Each row is a point on a landscape with many valleys, with its height.
From any point a ball takes the steepest step (drop divided by distance) to one of its 5 nearest points. It stops when none of these is lower. Distance is the straight distance between rows; heights are no part of it.
Z_906: [ 88  87  97  97 115  94 119  87 118]  h=25.2
Z_501: [ 89  80  87  90 118  94 143  95 113]  h=20.8
Z_897: [ 91 114 101  84 107 100 143  97 107]  h=24.7
Z_632: [ 88 117 107 110  93  94 100 116 123]  h=58.8
Z_275: [ 95  82  98 108 114 102 101  84 117]  h=35.7
Z_945: [ 93 121 120  90  98 110 113  93  82]  h=32.5
Z_469: [ 92 106  97 111 107  85 111 108 139]  h=49.4
Z_303: [ 97  80  38 106 141 112  98 123  93]  h=41.4
Z_970: [105 126  94  95  71  93 112 126 119]  h=56.4
Z_390: [107 129  93  73 102  90 149 110 105]  h=26.1
Z_820: [106  74  75 106 119 112  64  81  92]  h=40.4
Z_355: [ 99  75  85  97 122  92 132  96 130]  h=16.9
Z_587: [121 128 101  83  73 101 107 120  95]  h=36.0
Z_981: [ 99  66  78  94 122  96 121  90 113]  h=21.6
Z_225: [ 90  98 112 116 111 101  83  90 118]  h=48.6
Z_326: [107  73  78 114 128 103 110  95 135]  h=31.5
Z_834: [ 99  77  67  98 121 102  72  89  83]  h=36.6
Z_371: [ 90  87  97  84 111 100 131  82  93]  h=22.7
Z_311: [ 86 113 138 112  93 111  79  93  67]  h=12.1
Z_298: [ 88 121 115 109  84  95  89 116 102]  h=55.3
Z_405: [155 108 130  96  55  96  96 107  89]  h=28.7
Z_700: [ 88  90  87  97 121  82 159 113 135]  h=24.2
Z_256: [ 89  73  94  80 107 103  73  72  63]  h=33.6
Z_179: [ 92 100  91 109 115  85 134 111 137]  h=33.3
Z_896: [ 89 113 121 104 100 102  92  95  93]  h=44.7
Z_346: [104  81  82 119 115 121  61  84 108]  h=45.8
Z_453: [100  63  79  87 124  90 149 100 120]  h=20.7
Z_852: [102  76  73 106 116 107  83  87 106]  h=42.4
Z_360: [130 116 117 116  52 106  81 123  85]  h=35.8
Z_554: [ 96  86  60  84 142  93  85  97  71]  h=35.9
Z_64: [104  82  56 127 116 128  70  99 114]  h=49.1
Z_931: [119 127  92  84  74  96 129 126 109]  h=36.1
Z_532: [101  73  56  83 137  92 100  98  85]  h=36.3
Z_535: [152 112 123  68  69  88 106 108  82]  h=34.3
Z_812: [100 124 124 114  71 101  80 115  79]  h=38.9
Z_596: [ 90  83 105  93 102 109  75  71  76]  h=31.8
Z_178: [ 84  99 133 131  99 106  51  89  84]  h=35.0
Z_203: [ 82  98 132 100  89 118  79  72  47]  h=7.4
Z_773: [107 127 132 104  82 107  84 108  64]  h=34.2
Z_163: [116 132  94  76  88 100 131 118 100]  h=28.8
Z_619: [ 92  95 101 117 119 100  96  94 135]  h=49.9
Z_63: [ 82  90 125  99  97 115  78  78  70]  h=27.1
Z_123: [121 134 119  76  94 101 107 103  72]  h=25.1
Z_330: [150 109 128 112  50 108  94 111 102]  h=11.3
Z_271: [ 88  88 107 103 110 104  96  83 104]  h=36.5
Z_42: [ 95 115  89 107  80  80 111 129 144]  h=66.8
Z_641: [ 94  88 114 118 106 110  68  82 104]  h=45.9
Z_140: [ 91 102  87 107 116  75 131 124 154]  h=39.0
Z_626: [ 92 116  82 102  88  77 131 130 145]  h=54.8
Z_86: [ 87 120 113  94  97 101 108  99 100]  h=36.9
Z_936: [ 90  99 121  93  96 115  98  73  71]  h=16.8
Z_901: [ 91 115  94 107  77  83 106 128 131]  h=72.4
Z_541: [ 93  75  77  77 122  95  78  80  69]  h=32.4
Z_71: [ 87  93 139 128  93 111  52  79  65]  h=29.5
Z_953: [114 122 107 101  58 104  93 128 103]  h=56.9
Z_60: [ 93  76  92  87 109  98  96  72  86]  h=27.5
Z_328: [123 132 116  90  78 106  95 116  74]  h=8.4
Z_116: [ 88 116 131 125  85 101  67 108  79]  h=33.1

For each start below, name the point where the ball stops.
Z_970 | Z_355
Z_541 | Z_355
Z_945 | Z_203
Z_116 | Z_203
Z_178 | Z_203
Z_596 | Z_203
Z_901 | Z_355
Z_626 | Z_355
